Each row is a point on a tangle of strands that fork and nearly touch. The rows are in no order.
Two points are linked if the straight distance between their rows is under 48.8. Some points are linked to none.
j_173: -4 -27 -2 10 -1 -2 3 -10 3 3 -18 -14 3 6 -14 -4 -14 -7 -21 -8 29 -2 -3
 -2 14 4 4 -1
j_830: 13 24 37 -4 -5 7 -4 24 8 -24 14 -1 -10 19 16 4 9 3 14 7 -18 -21 5 19 -9
 -4 7 -6
j_512: -5 7 7 -9 10 5 -5 15 14 11 -5 -28 -11 -18 -14 5 -24 1 -24 2 28 -22 11 23
 5 -2 9 -9
j_380: 18 4 -27 16 -6 -5 -11 -6 19 -3 -11 11 8 9 -7 15 -18 0 9 1 -6 11 -6 -25
 -3 8 8 20
j_579: 9 4 -18 4 13 -2 3 1 -3 0 2 0 -5 9 16 11 -6 0 19 27 -9 17 -3 -11 7 -28 5
 14
j_107: 10 -4 -31 3 -14 -16 16 -12 16 -14 5 -4 2 18 15 1 -4 8 19 11 10 11 8 -23
 10 -7 -3 8
j_940: 8 2 -34 15 -3 7 -26 -8 2 12 -18 22 2 -6 -5 3 -10 5 -7 -4 -18 -5 -28 7 -3
 15 15 14
j_583: -10 -23 -28 -20 -2 2 24 -10 -6 12 -7 -15 6 -7 -2 -5 -4 3 -19 0 22 21 -15
 -6 3 -4 -13 11
j_666: -11 14 4 -8 -1 1 -2 13 2 -3 -3 -5 2 -21 -16 -5 -16 -7 -7 -9 14 -16 25 -2
 0 25 -5 -14
j_923: -18 0 38 -3 16 -9 7 6 14 3 12 -13 9 -9 -10 11 -5 -3 -24 -12 20 -6 4 24 9
 -14 4 -2
j_676: -24 -30 37 -11 5 -14 19 4 -6 -14 11 -15 9 12 5 2 17 -14 -11 -8 -1 5 -3
 11 17 -17 -7 -12
j_297: 9 6 9 10 -9 -9 15 -6 26 -28 11 -14 12 20 8 10 -17 4 -10 0 18 -16 8 -8 4
 -4 11 10
j_543: 26 20 -13 18 8 2 1 6 1 5 -2 11 9 13 2 7 18 -25 12 15 -24 17 12 -44 -5 5
 1 17
j_982: -6 7 39 18 -19 12 11 -8 4 -2 -3 27 30 16 -3 12 -8 -11 -11 -25 -2 2 0 -9
 -6 15 -6 11
j_377: -14 -4 18 -31 2 -22 29 12 23 -27 18 -21 4 -3 13 1 7 10 4 7 -2 -2 10 7 10
 -19 1 -3
j_249: 3 -13 -19 3 2 7 -16 0 -19 4 -14 -5 -29 8 15 -13 1 7 17 10 1 -11 -11 23 2
 -16 12 -4
j_386: 19 6 -25 18 -9 6 -26 1 -12 10 3 9 -18 -9 4 -12 25 -19 18 13 -28 2 14 -27
 -13 12 9 -5
j_302: -9 1 43 -13 7 -5 20 24 8 -6 -5 -18 8 -7 4 15 7 -6 -2 7 -15 9 -2 3 4 -13
 5 -1
j_800: 6 6 -11 -9 15 -16 20 10 6 0 8 -3 -2 8 27 10 5 -2 23 33 -9 23 4 -13 3 -36
 -2 4
j_42: -6 -12 -13 -3 3 -1 14 6 -4 13 -29 -16 4 -5 -10 6 -17 -8 -17 5 19 3 3 -6
 6 -2 0 6
j_592: 2 -5 -45 -30 -4 10 15 -8 5 14 -1 -8 -13 -12 12 -12 -4 18 -7 17 4 10 -16
 -1 -7 -11 -14 4
j_522: 1 17 -20 -9 10 10 -5 -9 -2 16 1 24 19 -36 -16 -4 -7 4 -15 -12 -1 10 3 -5
 -15 21 -12 3
j_807: 1 4 -5 -4 -1 -6 3 -23 12 -16 27 -5 5 4 3 -6 -2 20 12 -9 16 -6 6 3 -8 -1
 -8 2
j_208: 7 4 -52 -6 -12 6 -12 -16 22 -3 7 -3 -9 -10 -4 -10 -21 31 -3 4 9 -15 -13
 4 -8 16 3 4
j_139: 8 10 -49 -7 -8 2 2 1 2 3 0 3 -21 -14 8 -12 -5 12 19 13 2 0 3 -11 -7 3 -6
 -3
j_317: 11 14 -14 16 1 20 -33 -18 9 3 -9 26 3 5 -6 9 -15 19 -16 -14 -11 -4 -18
 11 0 9 8 15
j_157: -7 -5 -9 -18 -6 -14 24 -3 3 -22 8 -17 -3 3 22 -13 4 4 23 8 11 6 14 -7 8
 -19 -10 -8
j_983: 3 11 -5 -1 7 11 -6 0 -16 4 13 12 0 -14 9 -5 17 5 19 -6 -17 7 4 -3 -17 2
 -6 -1
j_60: -10 17 16 -23 5 -6 10 -14 13 -9 28 10 24 -7 2 8 3 18 -10 -19 9 12 -3 8
 -12 -5 -17 8
j_667: 6 -1 -6 14 -4 -6 6 -16 24 -21 6 1 20 24 -7 11 -30 9 -15 -5 18 4 -1 -10 3
 -1 5 19
j_540: -11 -19 17 20 -2 -1 -13 -3 -23 23 -27 4 1 0 -18 6 0 -20 3 -9 4 -4 0 0 1
 15 -2 -7
j_587: 8 6 14 21 -13 9 8 -15 7 -6 2 28 25 21 3 12 -6 5 -3 -24 2 9 1 -16 -11 9
 -5 20
j_32: -8 -30 -9 -8 4 -4 17 -9 4 -10 14 -33 -16 6 8 -22 3 -7 -12 2 34 4 -2 10
 29 -23 4 -11
j_541: -11 2 43 14 -7 0 15 -8 -3 7 -9 17 29 18 -8 23 -4 -17 -15 -19 0 9 -7 5 2
 2 -6 14
j_837: 0 22 -4 10 0 8 -20 4 2 0 -1 7 -1 -23 -18 -4 -14 -4 -6 -15 0 -16 19 -2
 -14 36 5 -8
j_598: -8 12 35 -1 18 -10 2 10 29 -4 11 -23 9 -2 -1 16 -16 -5 -23 8 11 -19 9 19
 11 -17 17 -2
j_916: -12 -35 -4 15 -6 1 -6 -20 -31 5 3 6 -18 11 11 -13 13 9 14 -9 -6 -6 -14
 20 -7 -9 1 -4
j_760: -16 -32 -20 -10 -4 9 1 -19 -10 5 5 -10 -16 -3 -7 -21 5 18 -13 -13 20 -9
 -11 24 4 5 -4 -9
j_87: 12 -3 -30 5 -2 12 -20 -29 5 -5 9 10 -11 8 10 -13 -9 36 11 2 -11 -7 -27
 14 -6 -7 7 13
j_275: 3 -18 -31 -3 1 6 0 -22 -8 6 6 5 -10 5 16 -7 0 16 17 15 -5 15 -19 4 -2
 -25 -4 11
j_195: 4 7 -24 -15 12 -20 27 -3 19 -7 15 -9 -1 12 24 5 -7 9 21 25 7 16 1 -10 11
 -35 -5 6
j_493: 14 12 8 24 -10 7 -13 4 -12 4 -9 15 7 3 3 7 13 -29 15 5 -19 4 11 -28 -8
 25 5 0
j_67: 6 -12 -36 -1 12 1 -4 4 8 17 -25 5 3 -1 -5 16 -10 -2 -19 21 -3 9 -42 -5 7
 -11 5 27
j_678: -17 -16 12 -4 3 -2 5 -6 -17 2 1 5 15 -2 -2 1 6 -4 -2 -20 4 7 0 1 -9 1
 -12 -7
j_426: -14 -24 17 10 -2 -8 -10 -13 -5 8 3 -4 1 0 -34 -15 7 8 -26 -33 21 1 -3 25
 15 4 -17 -14
j_617: -3 -8 6 2 10 4 -4 25 -24 42 -39 -10 -15 -13 -12 -6 0 -15 -10 14 3 -2 -8
 10 6 -1 3 -6
j_677: 5 2 12 11 3 -2 3 10 -8 -1 -13 5 8 10 14 7 -6 -21 14 9 -6 4 7 -15 -1 -4 5
 4
j_497: -1 -14 -18 5 -4 -3 8 -4 -9 7 -27 1 -1 -1 -4 4 -14 -11 2 6 5 7 -5 -11 4 1
 9 6
j_136: 21 9 -30 19 -7 8 -11 5 -2 -1 -14 7 -10 -7 0 -9 4 -12 19 11 -10 -2 15 -30
 -3 12 9 -1
j_516: -7 -36 -22 -1 -4 6 -7 -34 -18 4 7 6 -8 7 17 -11 8 14 10 -3 0 8 -26 5 -1
 -6 -1 5
j_462: -4 0 16 1 12 -3 3 13 24 -5 1 -26 -7 -7 -3 2 -19 -8 -21 11 24 -19 12 18
 21 -14 23 -8
j_181: -3 -5 59 -6 -8 -1 6 21 20 -26 9 -8 -5 22 11 13 2 1 -9 3 -14 -19 -4 17 8
 -5 15 1
j_851: -13 -20 -9 0 -10 -6 9 -18 0 -13 -3 -17 3 -2 -9 -8 -12 -4 -8 -17 35 -6 11
 -1 1 12 3 -5
j_903: 1 10 -6 -8 11 6 -4 -15 -5 5 18 16 3 -7 9 0 1 17 12 -4 -5 14 -6 6 -15 -8
 -10 10
j_633: 9 38 28 -26 11 -5 0 29 26 -16 12 -18 -4 -5 3 2 21 4 5 11 -28 -8 18 0 1
 -9 12 -6
j_796: 25 29 28 15 -11 17 -8 17 3 -8 6 17 1 29 10 -7 26 -8 14 6 -29 -14 12 -17
 -2 15 14 7
j_850: 3 -3 -6 13 -5 14 -24 -27 0 9 1 20 6 6 -8 5 -13 22 -20 -24 -9 -3 -26 33
 -4 1 6 15
j_214: 13 33 -9 -8 9 -3 -4 16 -2 3 2 -3 -3 -9 -4 4 23 -22 8 13 -14 8 23 -24 -1
 7 4 -7
j_341: -10 -26 2 10 -8 -3 11 -18 -5 -16 10 0 13 18 5 3 -1 1 -8 -10 17 15 -9 -3
 8 -8 0 10
j_158: 14 19 20 -12 -4 -7 9 26 8 -26 3 2 -4 14 15 -2 32 1 25 4 -40 5 6 -18 0 -3
 1 -4
j_991: 5 25 -12 -10 1 -3 9 30 -2 -6 -10 -20 -17 -8 11 -11 7 -11 17 29 -3 -2 29
 -13 13 -12 5 -15
j_278: 13 16 46 -22 -13 -5 7 35 23 -27 -3 -11 -12 4 1 15 6 5 4 4 -33 -5 8 1 0 9
 16 -7
j_786: 11 -10 -6 25 -1 3 -27 -9 2 21 -37 9 1 12 -7 12 -15 -9 -16 6 -3 -4 -15 -2
 0 11 17 9
j_345: 14 36 -27 0 4 -2 -1 15 1 0 -6 -5 -12 -7 -3 -6 12 -20 11 32 -7 2 27 -30 7
 -1 6 -12
j_296: -7 -24 -4 15 -4 10 -20 -33 -13 6 6 16 1 2 -11 -8 4 28 -16 -24 -5 -6 -23
 35 -8 7 -1 -3
j_293: 10 13 -15 -10 7 4 -3 -25 10 4 35 13 9 1 20 -5 2 29 17 5 -9 20 -3 -2 -19
 -9 -18 9
j_22: 19 16 2 15 -7 5 3 -8 14 -7 14 24 22 22 8 7 -5 12 9 -7 -11 9 0 -20 -12 2
 -3 19
j_371: 5 -7 -38 -4 6 -1 -9 -8 5 -4 -4 -13 -20 8 9 -6 -12 14 -8 18 11 -16 -27 19
 9 -19 13 8
j_945: 3 -9 -26 2 -3 5 -3 -2 -14 11 -13 14 -1 -8 7 6 -2 -9 15 8 -10 15 -13 -17
 -5 1 -1 15
j_105: 5 13 -46 -32 1 6 11 -3 10 15 11 2 -6 -22 0 -14 -9 18 -6 6 9 17 3 -12 -11
 3 -22 4
j_759: -23 -15 34 -19 1 -22 27 6 13 -24 19 -22 3 1 14 2 13 -5 -5 7 -2 5 -3 17
 13 -25 7 -10
j_196: -17 -7 54 2 -2 -8 2 20 -12 0 -4 -4 7 16 -5 10 8 -16 3 0 -12 -7 3 16 -1
 -3 -7 -18
j_801: 1 -13 -28 -12 16 6 -7 -18 6 3 13 -9 -9 2 1 -2 -6 19 -15 18 13 -2 -30 26
 10 -27 4 12
j_682: 24 18 -9 22 -9 0 -10 4 0 1 -15 3 4 -1 -2 5 8 -29 14 14 -12 7 23 -36 2 11
 13 0
j_138: 10 15 24 4 -3 6 4 5 8 -13 12 15 14 19 13 7 11 0 10 -2 -17 5 2 -14 -8 1 2
 10
j_442: -8 -6 18 2 6 -7 7 4 11 -23 13 -16 1 12 17 8 -7 -1 3 9 11 -6 4 13 9 -19
 15 0
j_187: -11 -13 35 13 0 -3 -14 5 -32 23 4 21 12 -9 -22 4 7 1 -4 -19 -10 -5 4 24
 -12 14 -25 -13
j_922: 1 18 -4 -8 3 0 6 -16 26 -12 23 2 17 -4 3 4 -14 27 -6 -7 12 7 5 2 -13 -3
 -11 9
j_357: -9 -35 10 -6 21 -4 0 -23 -2 5 22 -14 -14 -1 -9 -22 8 3 -26 -15 29 9 -18
 30 20 -24 -11 -5
j_408: -6 0 17 6 -23 -8 6 0 2 -17 3 5 20 2 -4 0 0 -11 11 -21 -1 -4 14 -16 -7 26
 -7 -3
j_798: -10 7 17 -19 -8 -17 20 8 40 -40 20 -24 11 5 4 9 -4 17 -1 3 8 -10 13 -2 6
 -7 5 -2
j_499: -17 -35 9 -7 8 -6 6 -12 -9 -1 17 -15 -5 -3 -9 -14 17 -4 -19 -16 24 6 -11
 16 15 -14 -17 -14
j_33: 22 11 32 -25 -15 -2 16 33 17 -28 8 -6 -10 12 8 2 21 18 19 -1 -42 5 7 -6
 3 4 4 -1
j_971: -2 17 6 -17 2 -12 9 10 15 -20 10 -5 10 -3 5 -1 -1 4 11 1 4 -3 14 -3 -7
 -3 0 -7
j_154: -18 7 21 -8 -7 -18 9 22 6 -9 -1 -14 6 -14 -11 4 -9 -12 -6 -1 19 -19 20 4
 -2 19 -3 -22
j_705: 6 7 52 -4 -9 1 16 18 18 -27 5 0 7 24 17 10 8 9 2 3 -17 -5 -3 4 7 -8 17
 19
j_570: -16 -7 26 0 -2 -7 4 13 4 -9 0 -30 -1 -6 -4 2 -14 -15 -10 4 18 -22 17 13
 10 -2 4 -13
j_144: -3 9 -21 3 -6 12 -5 3 -7 13 -16 8 5 -24 -12 1 1 -17 -2 -6 -3 4 11 -21 -7
 24 3 -1
j_299: 14 5 -23 13 -11 -14 2 -4 13 -11 -2 11 2 16 4 1 -11 -7 23 7 -5 2 6 -30 -5
 3 1 10
j_901: -13 6 43 -12 6 -8 3 -1 16 -3 16 5 19 -2 -9 19 -11 3 -30 -23 11 -2 -1 22
 -5 -2 -7 2
j_613: -1 16 10 -2 4 8 -5 18 -22 -9 13 9 -5 -6 10 -5 27 -11 24 4 -22 1 13 -10
 -17 5 -10 -12
j_562: -16 -11 9 8 -8 0 -8 12 -23 6 -10 -5 -16 -4 -4 -5 -5 -10 7 -5 11 -19 12 9
 -2 17 2 -23
j_538: 3 -7 -24 4 2 8 -21 3 -24 12 -6 6 -22 -14 8 -12 7 -2 21 9 -15 -5 -8 6 -6
 -2 5 -8
j_422: 5 15 5 5 11 6 -6 -7 16 -2 -1 -5 7 2 -7 13 -26 0 -16 -4 11 -11 3 6 1 -4
 14 7
j_292: 10 1 -39 -4 14 2 -4 -6 -7 10 9 8 -20 4 23 -2 0 10 27 27 -14 18 -10 -7 2
 -28 -9 10
j_88: -9 -12 -6 8 -4 -2 -24 4 -18 33 -35 9 -11 -6 -16 -5 -1 -7 -4 -11 1 -6 -16
 6 2 19 3 -9
j_481: -14 4 14 -10 -3 -5 0 26 -23 -2 -5 -13 -15 -7 -3 -5 3 -24 14 2 -1 -18 21
 5 0 10 -5 -28
j_701: -14 -18 -13 4 -16 -4 5 5 -9 3 -13 -17 -11 -9 -9 -15 -14 -7 -2 -6 23 -12
 9 10 1 16 1 -14
j_391: -1 -6 -31 2 -17 6 -4 -30 12 -10 3 2 1 -3 -2 -4 -15 27 -1 -10 9 -5 -4 0
 -4 18 4 8
j_649: 20 42 22 -13 16 -8 0 28 19 -13 24 -2 -6 6 13 6 27 10 7 8 -26 -5 9 2 -10
 -10 4 -1
j_269: -10 -2 0 -15 -3 -3 0 -19 -2 -14 32 -7 -8 -9 10 -12 1 20 12 -5 13 -5 7 16
 -11 -4 -15 -12
j_465: 13 6 -14 9 13 2 -14 5 -3 -1 -6 4 -8 1 12 10 -6 -5 12 17 -8 5 -11 5 4 -18
 15 7
j_672: -9 -33 -15 0 -1 8 4 -5 -6 2 -12 -28 -21 11 6 -22 7 -4 -10 6 22 -3 -9 16
 23 -17 3 -7
j_286: 20 25 31 0 -7 6 7 17 3 -13 8 12 -2 17 15 -1 39 -9 12 7 -42 9 10 -25 4 13
 9 9
j_295: 10 11 -16 10 -11 -8 5 -10 1 -10 14 17 19 0 14 -4 20 4 28 -3 -21 19 17
 -37 -13 20 -13 -2
j_792: 31 11 -36 20 -1 -5 -4 -3 3 3 7 20 -1 10 9 4 21 -9 20 10 -23 19 6 -40 -8
 1 -6 11
j_662: 3 4 -24 -11 -12 -22 20 1 15 -13 15 -10 -1 9 18 -10 0 16 29 9 12 9 23 -18
 3 -12 -13 -6
j_457: 4 13 -6 5 16 15 -26 0 -9 10 -10 8 -13 -6 -5 -4 -9 16 -4 3 -11 -15 -14 26
 -8 -2 15 -1
j_767: -7 -17 -27 3 -19 0 -14 9 -14 34 -41 9 2 -14 -16 -3 -1 -10 -11 0 0 -1 -22
 -9 -3 23 6 4
j_170: 16 23 -11 19 0 4 -21 6 -19 -2 15 7 -28 0 3 -15 26 -20 19 13 -19 -11 25
 -19 -8 8 13 -10
j_470: 0 16 34 11 -14 7 -20 17 -11 -6 0 7 -5 9 2 -2 6 -21 15 -2 -17 -20 21 -10
 -10 27 4 -13
j_485: -18 -36 5 -13 11 -7 20 3 -7 2 12 -28 -12 -3 0 -17 14 -10 -17 0 30 4 -2
 12 21 -22 -13 -13
j_148: 6 23 -16 -18 25 11 0 18 -1 21 -3 4 6 -24 -10 5 -2 -17 -19 11 4 20 4 -10
 -2 -4 -7 12
j_500: 26 44 32 -5 3 6 -8 25 17 -26 27 2 -8 16 13 -1 21 12 11 1 -23 -20 15 4
 -14 -2 7 -2
j_958: 9 10 30 28 -13 17 -15 7 -17 2 -8 19 3 14 4 3 0 -18 12 -10 -20 -7 3 -12
 -8 26 4 -2
j_478: 5 25 10 -2 3 6 -7 20 -9 -9 3 2 -4 -5 -4 -2 34 -26 7 8 -31 3 19 -17 -11
 14 2 -8
j_909: -19 -12 -12 -25 -9 -8 23 -6 -12 -12 8 -11 -4 -9 16 -21 6 1 20 1 20 11 14
 -7 0 -10 -22 -14
j_452: -12 -24 -3 8 6 6 -11 1 -36 8 -3 6 -21 -8 6 -11 6 -2 20 -6 -10 -2 -4 17
 -6 -7 -7 -10
j_632: 27 16 -5 17 9 12 -12 0 1 -1 3 9 -3 19 16 7 -9 4 14 12 -11 -6 -5 -5 -9
 -12 15 15
j_730: -12 -28 -28 -13 -11 0 3 -8 -7 18 -10 -15 -6 -14 -14 -24 0 10 -24 -10 18
 -6 -14 12 1 7 -9 -7
j_51: -5 -23 -21 -11 1 3 3 7 -18 7 -14 -15 -32 -1 10 -23 7 2 1 14 12 -5 -18 24
 11 -20 2 -4
j_593: 2 -8 -35 -7 -16 4 -1 4 -6 19 -28 9 1 -29 -13 -8 -5 -5 -12 -4 2 2 -11 -15
 -8 23 2 3
j_21: -12 1 5 -5 0 -5 10 5 -21 17 -7 16 12 -20 -3 4 9 -11 10 -11 0 8 5 -10 -10
 5 -13 -3
j_279: 26 38 7 14 3 -9 -5 16 28 -17 0 -9 4 12 1 7 -9 -7 10 11 -9 -14 21 -22 -1
 10 14 -2
j_747: -22 -8 19 2 3 7 -5 7 -34 13 11 21 5 -25 -8 -4 12 -3 4 -21 -22 -5 4 10
 -15 7 -21 -15
j_98: 2 11 -7 -6 17 6 -2 9 -11 26 -24 4 13 -24 -12 17 -6 -12 -17 6 -1 14 -13
 -5 0 0 6 8
j_75: -17 -23 9 12 -3 -6 -1 -22 -7 9 -6 9 15 -3 -31 0 -4 9 -24 -37 19 8 -4 9 4
 19 -17 -3
j_749: -4 -18 24 12 -3 -4 10 -15 6 -20 3 -11 18 24 1 4 -6 -11 -10 -13 18 5 -1
 -4 11 -4 3 -1
j_818: 6 19 -16 10 4 16 -17 -13 1 12 8 24 11 -23 -15 2 4 10 -10 -15 -17 10 -1
 -9 -14 17 0 10
j_905: 0 -2 -30 0 -19 -2 2 -5 -5 -17 -3 -16 -22 0 12 -17 -19 10 11 5 26 -15 19
 2 7 -1 8 -10
j_427: -4 9 35 4 17 -10 3 6 15 17 -16 -1 18 1 -10 26 -17 -11 -27 0 9 1 -3 10 5
 -4 5 8
j_35: -18 -28 59 1 2 -13 14 6 6 -9 6 -10 18 20 -12 4 19 -8 -22 -15 5 5 -11 13
 12 -10 -7 -2
j_578: 5 8 0 14 -13 -1 -8 4 3 -15 -15 -10 -10 6 6 2 -13 -9 21 6 6 -21 19 -11 5
 13 11 -12
j_109: -9 -6 -9 -4 13 3 -6 -12 -3 15 -3 3 0 -7 -9 -2 -7 11 -21 -10 10 6 -14 17
 3 -15 0 3
j_216: 12 22 -13 15 -1 19 -24 -7 -3 4 2 18 -1 -13 -6 -1 -3 7 -2 -10 -13 -5 9 -6
 -14 25 1 -2
j_707: 18 15 -16 7 1 5 0 -7 -10 -1 16 22 3 -4 10 -5 21 -2 22 2 -23 22 11 -25
 -20 5 -8 8
j_599: -3 5 23 6 18 6 -14 23 -15 37 -31 -8 -2 -9 -13 11 -4 -19 -7 8 5 -5 5 12 3
 7 4 -10
j_925: -17 -14 37 -5 2 -13 3 -7 0 3 17 4 16 -2 -20 8 4 1 -21 -28 8 -1 -1 26 -6
 -4 -20 -9
j_744: -2 6 -5 8 -21 -8 11 -5 -1 -15 5 12 7 -1 7 -4 10 -3 25 -9 -10 5 18 -28
 -15 17 -4 -4
j_248: -3 11 -41 -19 0 9 -5 -7 2 13 3 6 1 -34 -9 -8 -2 15 -17 -7 4 7 -6 -2 -12
 10 -11 5
j_766: 22 7 -40 10 -2 1 -12 1 12 8 -13 17 4 -4 -8 10 -7 -11 4 14 -16 9 -16 -29
 -1 16 6 30
j_703: 7 10 -28 -4 -1 15 -27 1 -10 14 -7 10 -17 -16 3 -13 1 15 5 9 -13 -15 -16
 16 -10 -3 10 1
j_819: 7 -15 -31 -8 14 -1 9 -24 20 0 19 -6 -8 5 3 5 -18 13 -12 17 18 16 -20 2
 13 -28 0 18
j_463: -10 -10 48 16 7 -9 4 -7 -4 19 -13 1 22 13 -20 17 2 -7 -27 -22 5 9 -2 14
 11 -5 -8 5
j_932: -21 -18 10 -15 1 -6 21 -19 -15 -8 23 6 10 -12 5 -4 18 4 11 -19 1 8 0 5
 -10 -3 -22 -9
j_622: -1 -14 3 19 -9 4 -11 -23 -3 1 -8 15 11 6 -18 5 -12 2 -13 -29 9 8 -4 6 1
 21 1 1
j_198: 2 -5 -12 16 -7 4 -9 -21 7 -11 -8 7 14 7 -13 6 -24 11 -6 -16 13 1 -6 -4 1
 11 4 10
j_750: -8 -24 -1 -1 10 7 6 8 -22 32 -30 -8 -9 -1 -6 -1 7 -5 -5 5 12 -2 -10 13 6
 -13 -1 -2
j_836: -8 -4 65 1 -2 -5 2 30 -2 -13 -1 -6 -3 19 7 14 6 -13 2 9 -22 -15 -2 15 5
 -1 14 -13
j_245: -5 23 11 -5 1 1 4 33 -8 -12 -7 -12 -22 -11 8 -7 2 -21 14 18 -6 -12 26 -2
 10 -7 1 -25
j_97: -9 6 24 -2 10 -4 11 11 -9 13 -13 9 25 -8 -14 16 2 -18 -5 -7 -3 6 0 -12
 -2 12 -9 2
j_630: -7 6 -2 -4 14 12 -22 -6 -10 23 -11 10 -5 -9 -16 4 0 18 -18 -4 2 -9 -17
 34 -10 -4 7 2
j_610: -13 -22 47 11 -2 -4 -6 -5 -24 9 9 8 10 6 -24 1 5 -1 -11 -28 4 -10 0 18 1
 10 -22 -12
j_175: -10 10 -12 -13 -8 2 3 14 -5 -16 12 -17 -21 -13 2 -18 -4 2 14 -1 17 -22
 31 13 -5 6 -10 -25
j_605: -13 -1 32 12 -2 0 -2 3 -16 24 -22 9 18 -5 -16 12 -2 -25 -8 -16 1 3 2 0 3
 21 -2 -4
j_912: -10 -4 15 -12 6 -1 4 22 1 19 -20 -24 -8 -23 -22 0 -11 -10 -25 6 23 -14
 15 16 7 7 -4 -18
j_823: 9 -10 -32 9 2 5 -18 -18 5 -1 0 11 -15 11 8 -2 -11 19 3 15 -6 -13 -38 17
 2 -14 19 8
j_918: 7 11 40 -2 -7 8 19 14 10 -4 4 19 15 26 20 14 11 0 5 -1 -18 4 -11 -4 -1
 -3 7 19
j_327: 8 -2 -19 10 -13 2 -8 -4 6 -10 -15 -13 -15 5 -3 -7 -21 7 5 3 17 -16 7 -1
 6 11 15 -3
j_84: 13 -9 -29 19 -7 5 -18 -3 -6 12 -22 21 5 -9 -4 8 -2 -7 0 10 -21 8 -20 -15
 2 13 11 17
j_948: 3 10 -27 -11 -9 -2 13 9 0 -10 1 -17 -26 -10 13 -18 -9 8 13 17 21 -13 26
 5 3 -7 0 -19
j_447: 9 13 9 16 -17 0 -12 11 -10 -19 -1 -2 -7 2 -1 -2 -5 -12 26 3 -9 -25 28
 -17 -5 23 5 -21
j_875: -24 -13 -11 -23 -3 -1 21 -17 -9 -9 26 -3 -3 -15 7 -11 8 9 15 -10 14 6 6
 8 -7 3 -20 -12
j_946: -19 -23 63 -9 -6 -9 9 13 -10 -5 8 5 18 17 -12 9 13 -8 -14 -12 -11 -5 -12
 21 1 -3 -9 -7
j_483: -5 1 19 3 13 -3 -11 14 0 34 -30 -18 -5 -9 -20 13 -18 -16 -20 6 19 -10 9
 9 10 10 13 -5
j_445: 6 -7 -31 -2 3 -8 28 -1 17 -14 4 -15 0 11 14 4 -9 4 14 24 16 4 8 -20 24
 -28 0 8
j_715: -7 -27 1 6 7 3 4 -35 -5 6 5 -1 15 12 -2 6 -4 12 -15 -16 10 18 -19 1 5 -7
 -1 15
j_625: 21 23 20 29 -12 22 -12 5 -8 -4 3 21 -6 27 10 1 1 -6 14 -1 -16 -11 4 -14
 -8 7 7 7
j_969: 3 -8 -44 -23 2 7 -4 -14 -3 14 1 3 -14 -8 13 -8 -10 22 -1 18 -7 9 -30 11
 -9 -13 -7 9
j_127: -14 -32 -3 4 1 1 -13 -20 -11 10 7 1 -7 -7 -16 -14 8 18 -21 -24 9 -4 -16
 29 5 8 -11 -11
j_490: 10 -11 -35 -1 12 -5 6 -12 12 0 -6 -3 -1 9 1 15 -21 8 -11 13 6 12 -33 -4
 12 -20 1 22
j_799: 2 0 -22 -1 19 7 6 4 7 19 -22 9 14 -8 -14 22 -19 -10 -14 10 2 17 -21 -7 3
 -7 -1 20
j_572: -12 -18 -7 -11 13 4 2 -31 0 13 1 4 13 -2 -9 -1 -6 13 -24 -12 12 19 -31
 18 4 -14 -4 8
j_270: 4 5 -15 -7 3 -11 10 -24 8 -4 29 4 1 16 25 -6 6 18 33 9 0 19 -1 -7 -5 -13
 -23 2
j_871: -11 -25 -15 -14 -9 -3 9 -15 -7 28 -23 -1 9 -15 -22 -7 8 8 -30 -14 19 4
 -20 7 5 7 -14 1
j_849: 8 8 17 7 -12 -15 22 5 19 -26 -6 -10 18 23 6 9 -9 0 9 5 2 -7 14 -25 10 4
 12 2
j_186: 4 29 38 -24 -2 -9 4 45 22 -22 3 -17 -3 -5 1 7 9 -6 6 14 -26 -11 17 0 4 8
 10 -10
j_773: 1 31 -11 -11 16 2 2 18 -2 11 0 0 8 -20 -6 8 10 -21 -6 14 -12 19 22 -29
 -5 7 -2 6
j_802: -1 -21 0 -2 27 -3 -6 -23 6 11 11 -16 -6 0 -5 -9 4 8 -32 -8 24 11 -20 24
 25 -33 4 5

A fork is a point with three links, a tip a point with one. Leave the first point through the second and follow the links. Name the first fork or tip that comes.
j_830 / j_500: j_958
j_593 / j_767: j_875
j_87 / j_823: j_214
j_541 / j_982: j_798
j_678 / j_21: j_144
j_98 / j_799: j_87
j_181 / j_705: j_463
j_749 / j_341: j_538
j_625 / j_796: j_830
j_462 / j_570: j_275

Follow the links from the first point to the second, and from the first to the third. Name the last point that the two ways share.
j_750 / j_925 / j_51: j_462
j_666 / j_32 / j_173: j_275
j_87 / j_766 / j_286: j_214
j_823 / j_958 / j_991: j_214

A fork is a point with three links. Follow the links from the first point to the second and name the forks in between, in order.
j_701 / j_51: j_84, j_107, j_579, j_275, j_538
j_391 / j_916: j_198, j_127, j_84, j_107, j_579, j_275
j_625 / j_214: j_958, j_682, j_707, j_983
j_747 / j_292: j_462, j_275
j_610 / j_818: j_462
j_497 / j_875: j_84, j_107
